Points on a hilly landscape, in no order, each with its height.
A ball rolls from a point to the lowest of its 2 nearest points, and stops where none of them is lower. Distance is the straight distance between rows; heights are no part of it.
q_976: [158 158 122 138 179 148 104  63 145  81 106 153 145  93 114 130  92 110
 155 120]  height 7.61
q_136: [201 142 113 123 159 150 119 119  83 122 105 166  99 172 138 154 108 133
 143 127]  height 3.20
q_640: [ 97 119 174 108 105  88  69 130 113 161 157 102 128 142 169 145 120 123
 145 155]  height 4.47
q_256: [141 153  78 129 129 158 139  95 144 143  72 150 102  88 144 121 114 129
 157 132]  height 3.92
q_467: [119 104 117  88 118 139 165 187 132  99 166  87 115 122 156 154  93  56
 138 129]  height 6.76
q_208: [ 96 126 139 125 138 150 122 135 176 128 105  77 101 106 156 148  84  80
 174 124]  height 7.31
q_791: [ 90 152 149 123 140 130 159  87  91 145 150 126  88 102 157 114 183  87
 103 114]  height 4.54
q_498: [128 105 125 140 175 173 119 103 172  71 113 137 134  94 108 152  89 146
 150 132]  height 8.10
q_923: [107 154 121 129  86 137 109 102 129 158 109 147 110  79 162 127 113 194
 137 137]  height 4.73
q_458: [119 186 119 145  82 146 154 138 148 162 142  90  66  83 174 160 123  98
 133 137]  height 3.98
q_518: [174 166 109 140 141 117  98 107 160 130  74 140  70 205 127 143 121 128
 128 104]  height 4.64
q_280: [137 114 149 103 104 134 148 131 148  95 126 158 159 107  91 186  77 147
  97  95]  height 7.44
q_746: [ 81  95 139  97 156 136 141 101 154  70 160 115 121 107 143 116 157 119
 113 134]  height 4.55
q_454: [113 123 118 117 119 152 133 174 152 126 164  76 114 106 200 116  84  88
 173 142]  height 7.00
q_487: [151  34  92 171 167 169 168 156 129  89 120 109 153 150  50 110 143 112
 133 138]  height 1.53
q_818: [ 42  69 152 174 127 147 139  94 125 108 178 138 143 115 136  81 150  77
 106 126]  height 3.85
q_687: [197 142 106 184 160 140 112  98 121 146  73 184  98 196 115 159 116 142
 140 118]  height 4.03
q_929: [164 202 121 123 104 119 151 166 124 137 138 142  90 201 215 132 110 100
 166 157]  height 1.78
q_660: [155  71  81  95  58 110 153 134  85 156 165 134 111 139 150 131 155 117
  76 113]  height 4.48
q_34: [106 115 186 148 123 119 121 126 118 100 136 104 137 135  68 111 168 122
  84  99]  height 1.59
q_971: [155 207  70 102  85 101  89  74 170 131 112 135 134 103 152 101  98 173
 149 139]  height 6.19
q_516: [151 121 161  88 105 124 164 147 114  94 138 114 153 118  66 155 121 121
  88  90]  height 7.13
q_834: [124 162 141 150 100 123 145 142 152 145 108 106  82 100 149 128 168  91
 120 132]  height 4.28
q_903: [ 62  85 171 138 165 125 134  85 123 111 172 141 150 127 114 113 160 127
 101 116]  height 4.16
q_10: [155  96  98  96  87 153 193 107  85 131 144 138 131 124 117 112 143 122
  75 103]  height 4.83
q_771: [102 103 144 153 158 124 137 174  68 151 108 141 110 118 109 125 189  87
 138 148]  height 3.94
q_865: [119  61 163 164 176 106 123 104 108 100 172 158 161 139  78 178 138 139
  96 132]  height 1.74
q_888: [157 133  98 119 109 157 103  99 152 106 115  85  89 118 137 110 103 157
 119  89]  height 5.84
q_831: [151 145 172 123 121 133 109 158  69 156  98 131 154 122  91 146  88 147
 153 119]  height 6.03
q_210: [168  77 104 187 189 146 131 171 126 105  93 125 114 147  78 138 158 122
 140 148]  height 1.77
q_901: [179  95 156 153 174 119 110 140 100 115 122 142 179 145  97 113 170 107
 142 166]  height 2.54
q_112: [106  62 116 157 160 174 107 145 115 102 154 110 103 138 155  91 111 103
 140 108]  height 3.84
q_138: [175 129  87 123 162 115 143  93 130 140 100 214 178 152  99 155 108 189
 118 132]  height 5.34
q_99: [100  49 120 152  98 142 114 112 118  88 127 117 102 100  66 115 184 164
  93 144]  height 2.32
q_700: [141 116 120  95  44 116 157  87 160 128 169  90 159 107 145 110 143 120
 103 122]  height 6.17
q_998: [103 101 123 134  79  88  98 233 122 166 122 138 122 180 146 150 110 110
 132 140]  height 1.56
q_953: [132 103 110 148 182 158 158 183  75  82 177 159 136 142 149  65 157 127
 103 126]  height 3.18
q_317: [114  91 156 161 184  94 133 141 131 108 167 203 152 155 125 205 132 128
 102 149]  height 2.28
q_723: [116  71 151 134  91 147 117 116 160 118 110  60 144 114  84 117 120  73
 148 119]  height 6.90
q_809: [113 154 127  84  97 126 160  67 159 109 164  96 126 109 140 121 124 125
  92  87]  height 5.90
q_719: [ 92  98 143 143 114 156  99  99 126  88 133 123 118  72 111 100 150 197
 115 139]  height 3.01
q_72: [119 134 160 132  91 114 127 134  98 151 184  96 140 141 147  95 144 122
  93  98]  height 2.22
q_236: [ 94  83 109 137  99 163 150  71 173 123 109  97 118 103 114 116 126  89
 132 102]  height 6.60
q_78: [ 80  61 133 175 140 140 131 102 132 134 145 154 108 117 148 147 137  76
 117 117]  height 3.46
q_989: [134 207 113 115 140 124  95 116  89 157  92 114 150  98  92  78  99 173
 167 118]  height 7.77
q_165: [164 129 159 144 137  96 106 183  93 125 112 175 155 153 124 122 182 127
 135 192]  height 3.05
q_574: [108 211 117  89 126 114 119  80 145 132 136 122  85 115 166 161  90 153
 135 110]  height 4.57
q_201: [102 143 131 101 150 112 126 180 120 133 152 107  90 172 170 113 135 123
 125 121]  height 1.86
q_36: [ 95 203 148 132 140 123 103  63 176 117 133 132 111 106 186 120 104 120
 135 114]  height 3.87
q_346: [129 140  96 116 173 131 102  97 125 145  76 123 166 115  68  89 101 152
 170 114]  height 7.48
q_386: [ 99  79 115 157 113 136 113 127 139 175 104 138  93 128 160 134 135 120
 132 125]  height 2.81
q_438: [ 97  56 140 157 149 139 123 105  84 115 132 123 130 107  71 125 180 127
 128 155]  height 1.68
q_13: [181 144  88 110 135 133  79 102 173  90  84 111  65 157 132 153 111 149
 135 117]  height 5.21
q_576: [119  50 116 127 124 163 156 131 117  89 125 119 156 111  72 101 141 121
 130 146]  height 0.79
q_353: [165 170 102 106  99  87 108 108 173 175  98 102 162 172 142 102 114 114
 151 127]  height 6.61
q_319: [ 89  80 155 142 121  97  78 152 153 129 146 132 137 135 165 131 137 116
 133 159]  height 4.78
q_58: [111 139 141 136 131 112 129 142 112 169  84 165 134 133  91 123 175 181
 107 130]  height 2.99
q_661: [133 168 153 113  79  94  75 146 113 154 154 107 105 175 184 152  96 146
 181 178]  height 4.12
q_716: [163 201 123 106 114 118 155 185 138 159 166  80 131 166 182 135 101  86
 179 161]  height 1.41
q_406: [130 188  70 116 128 140 137  58 149 126 104 141 132  77 134  73 105 142
 134  97]  height 4.90
q_75: [138 196 120 121 129 150 139 131 116 155 130 107  97 107 189 119 117 113
 166 155]  height 3.59
q_150: [ 97  95 132 135 161 106 162 121 122 144 133 200 106 136 127 202 144 117
  90 122]  height 2.85
q_158: [155 202 178 114 102  98 102 151  96 128 153 118 116 155 154 151 117 152
 135 152]  height 3.81
q_27: [148 149 162 128 169 132 108 168  74 133  96 162 136 174 102 168  81 142
 175 148]  height 6.36
q_211: [163  92 125 188 209 129 100 100 121 126 104 143 160 127  90 135 155 134
 166 180]  height 1.89
q_907: [131 126  97  90  80 132 104 167 121 186 134  37 117 132 125 127  96 157
 167 138]  height 8.27
q_917: [141 137  90  83  91 118 183 111 124 148 121 158 122 119 126 123 157 165
  74 102]  height 5.18
q_876: [103 174 111 115  95 143 138  39 141 142 155 100 142  75 142  87 106 135
 123  92]  height 5.53
q_625: [106  73 120 124 116 128 152 108 128  97 176 113  94 137 147 127 164  49
  83 100]  height 3.88
q_778: [153  88 124 136 101 119 135 135 170  99 150 190 154 133 175 143 122 122
  93 133]  height 6.13
q_968: [160  89  96 237 209 132 135 145 138 114 116 133 135 129  86 143 150 170
 144 195]  height 1.18
q_196: [118 152 129 136 159 133 105  76 168 138 117 118 133 146 156 102 108 115
 140  90]  height 3.09
q_427: [132 177 158 126 126 107 165 136  90 142 148 164  96 132 173 128 184  92
  85 126]  height 4.75
q_195: [120 182  98  90  98 132 126 129 142 177 159  57 131 107 137 142  76 157
 164 133]  height 8.11
q_598: [162 112 148 157 130 150 140 127 126 126 129 167 169 104 160 112 131  82
 137 145]  height 6.77
q_408: [123 161  95  91 101 106 129 114 197 107  81 106 152  93  63 137  99 136
 119  95]  height 7.40
q_962: [103 126 153 157 154 145 159 114  90 135 113 124 110 111 104  96 193  90
 113 114]  height 4.26
q_130: [197 130 102 184 168 113 113  98 126 148 104 201 152 202 108 155 123 184
 126 154]  height 4.62
q_364: [108 137 181 134  93  90 110 136 103 173 132 132 150 129 114 107 175 161
  92 117]  height 2.58
q_663: [ 83 104 182 114 146 119 100 132 127  91 168 134 149  95 164 128 132 116
 138 156]  height 4.96
q_385: [115  74 182 142 115 116 140 117 118  81 161 144 171 139  45 142 152 131
  64 112]  height 1.16
q_514: [168 141 143 179 155 123 103 139 105 133 122 195 151 188 116 121 134 199
 106 129]  height 5.01
q_717: [111 126 145  99 105 123 105 127 140 141 137  55  89 109 138 182  97  78
 155 129]  height 7.62
q_155: [110 173  89 135 205  90 107 113 159 119  78 180 162 121  62 124 152 199
 146 161]  height 6.40
q_314: [103  51 103 111  81 119 123 126  80 111 194 116 117 134 147 116 154  93
  86 115]  height 4.14
q_677: [ 93 137 144  72 155 110 170 161 119 112 174 108 133 149 139  97 149 131
  91  99]  height 2.29
q_357: [ 73 116 129 133  78  81 134 226 135 158 151 119 132 151 146 132 141  87
  95 116]  height 1.14
q_133: [151 118 173 113 156 114 143 195 113  90 125 123 144 143  79 155 135  99
 113 120]  height 6.92
q_838: [139 173 156 136 125 101 142 173 108 122 115 128  66 132 131 146 183  92
 100 136]  height 4.53
q_194: [134 101  99 140 184 117  92  78 145 114  85 132 182 112  41 131 118 168
 161 143]  height 7.08
q_451: [102 110 134 151 149 155 117 195  94  97 169 112 116 123 165  62 131 107
 129 125]  height 3.49
q_986: [121 101 125  99 107 142 156 125 183 105  93  76 157 125  58 132 107 101
 125  93]  height 7.12
q_111: [144 110 101  95 130 119 152 134 166 115  99 118 153 139 104 108 162 130
 114 128]  height 6.16
q_924: [161 128 141 103 181 121 133 175 121 104 115 158 137 165 110 172 119 127
 143 146]  height 6.68
q_260: [133 130 154 135 117 151 116 123  79 141 115 116 148 106  81  93 123 160
 127 100]  height 5.68
q_931: [160 159  79  86  78 104 142  86 171 154 147  82 171 131 153  84 127 129
 120 111]  height 6.38
q_120: [174 184 132 107 133 131 137 148  93 113 124 172  81 169 186 144 114 131
 151 155]  height 2.31
q_773: [162  99 100 116  99 131 164 110 151 119 127 183 173 127 126 127 133 166
  85 118]  height 5.66
q_607: [121 149  90  87 147 147 151 123 126 136  84  67 107 113  88 115 107 111
 162 103]  height 8.64
q_420: [106 121 112 141 150 146  85  79 134 125 105 145 116  97 145 102 137 198
 140 138]  height 3.86
q_84: [156 159 113 124  65 141  99  82 153 132 119 117 145  62 143 109  97 170
 135 134]  height 5.49
q_564: [129 182 117  86  90 135 162 138 145 106 115 110 134  78  92 140 103 158
 108 104]  height 7.69
q_387: [155 203 174 131 133 112 114 160  88 120 108 163 126 136 128 131 161 154
 128 162]  height 3.48
q_682: [139 128 165 148 156 135  97 116  86 145 134 154 144 156 120 112 120 169
 115  98]  height 5.33
q_83: [ 97 170 112 134 140 162 144  99 107 182  94 132  84  93 168 122 114 124
 162 121]  height 3.00
q_323: [165 122 140 140  77 138 136 139 142 129 151 145 127 122 185 135  99  85
 117 122]  height 6.47
q_839: [ 83 143 109 130  70  92 136 217 119 192 186  78 111 137 169 156 123  84
 132 148]  height 0.76
q_124: [126 109 129 163 100 180 129 104 142 104 137 100  97  91 142  96 127 119
 120 101]  height 6.27
q_448: [110 127 134 136 177 141 130 135 144 131 136 134 101 181 158 112 120 136
 114  77]  height 2.36
q_988: [122 112 138 160 173 133 136 151  99 157  83 177 118 124 104 155 166 135
 141 160]  height 3.51
q_691: [124  91 119  89 118 110 162 162 156 119 134 125 145 133 141 135 136  88
 120 135]  height 6.46
q_911: [148 162 104 127 193 115 138  97 105 113 103 197 183 119  64 122 151 191
 121 138]  height 6.00
q_790: [127  91 114 124  96 107 104 175 136 172  90 141 123 175 157 155 114 113
 169 169]  height 2.27
q_756: [110 147 132  98 101 126 137  97 136 127 135 159 102  94 164 173  98 162
 101 115]  height 5.25
q_413: [158 152 159 120 146 137 138  87 139 115 108 139 179  96 117 136 117  70
 149 125]  height 7.14
q_836: [120 178 116 129  94 109 149 202 105 211 164  92 103 167 174 121 131  93
 159 158]  height 1.09
q_669: [135 110 100 104 127 165 127 168 110 148 114  59 102 127 126 112  93 131
 163 109]  height 8.46
q_623: [174 169 106 117 122 121  94 113 160 121 100 139 139 149 157 103 106 157
 155 144]  height 6.73
q_722: [118 121 140 105 151 121 166 175  88 119 152 142 162 133 141  79 164 133
 119 141]  height 2.75
q_164: [105 122 177 160  86 142 139 132 104 110 182  76 125 144  98  78 142  96
  74  70]  height 1.93
q_341: [134 132 104 163 189 120  90 119 160 120  68 147 139 142  64 144 131 188
 145 144]  height 6.70
q_243: [101 116 112  94 125 123 119 147 145 173  83 157 146 147 149 152 101 168
 178 165]  height 3.22
q_4: [113 105 177 136 139 145 123 116 166  66 148 152 145 103 128 179  75 123
 116 110]  height 7.84
q_434: [ 93 151 138  99  80 114 124 138 163 162 192  50 114  92 152 188  88 120
 149 141]  height 7.88

Two balls start at each pair of points below. Name the first point that both come to, or write never.
q_280, q_986: q_687
q_319, q_4: never
q_989, q_155: q_130
q_408, q_346: q_687

Call two points neighbours if one is among the 2 nearest of the other. Go from one point of each pair to the other, from neighbour to neighbour, staying as low as possible. Name the highest point that can't be avoided.
q_201, q_386: q_756
q_385, q_83: q_427
q_576, q_968: q_210
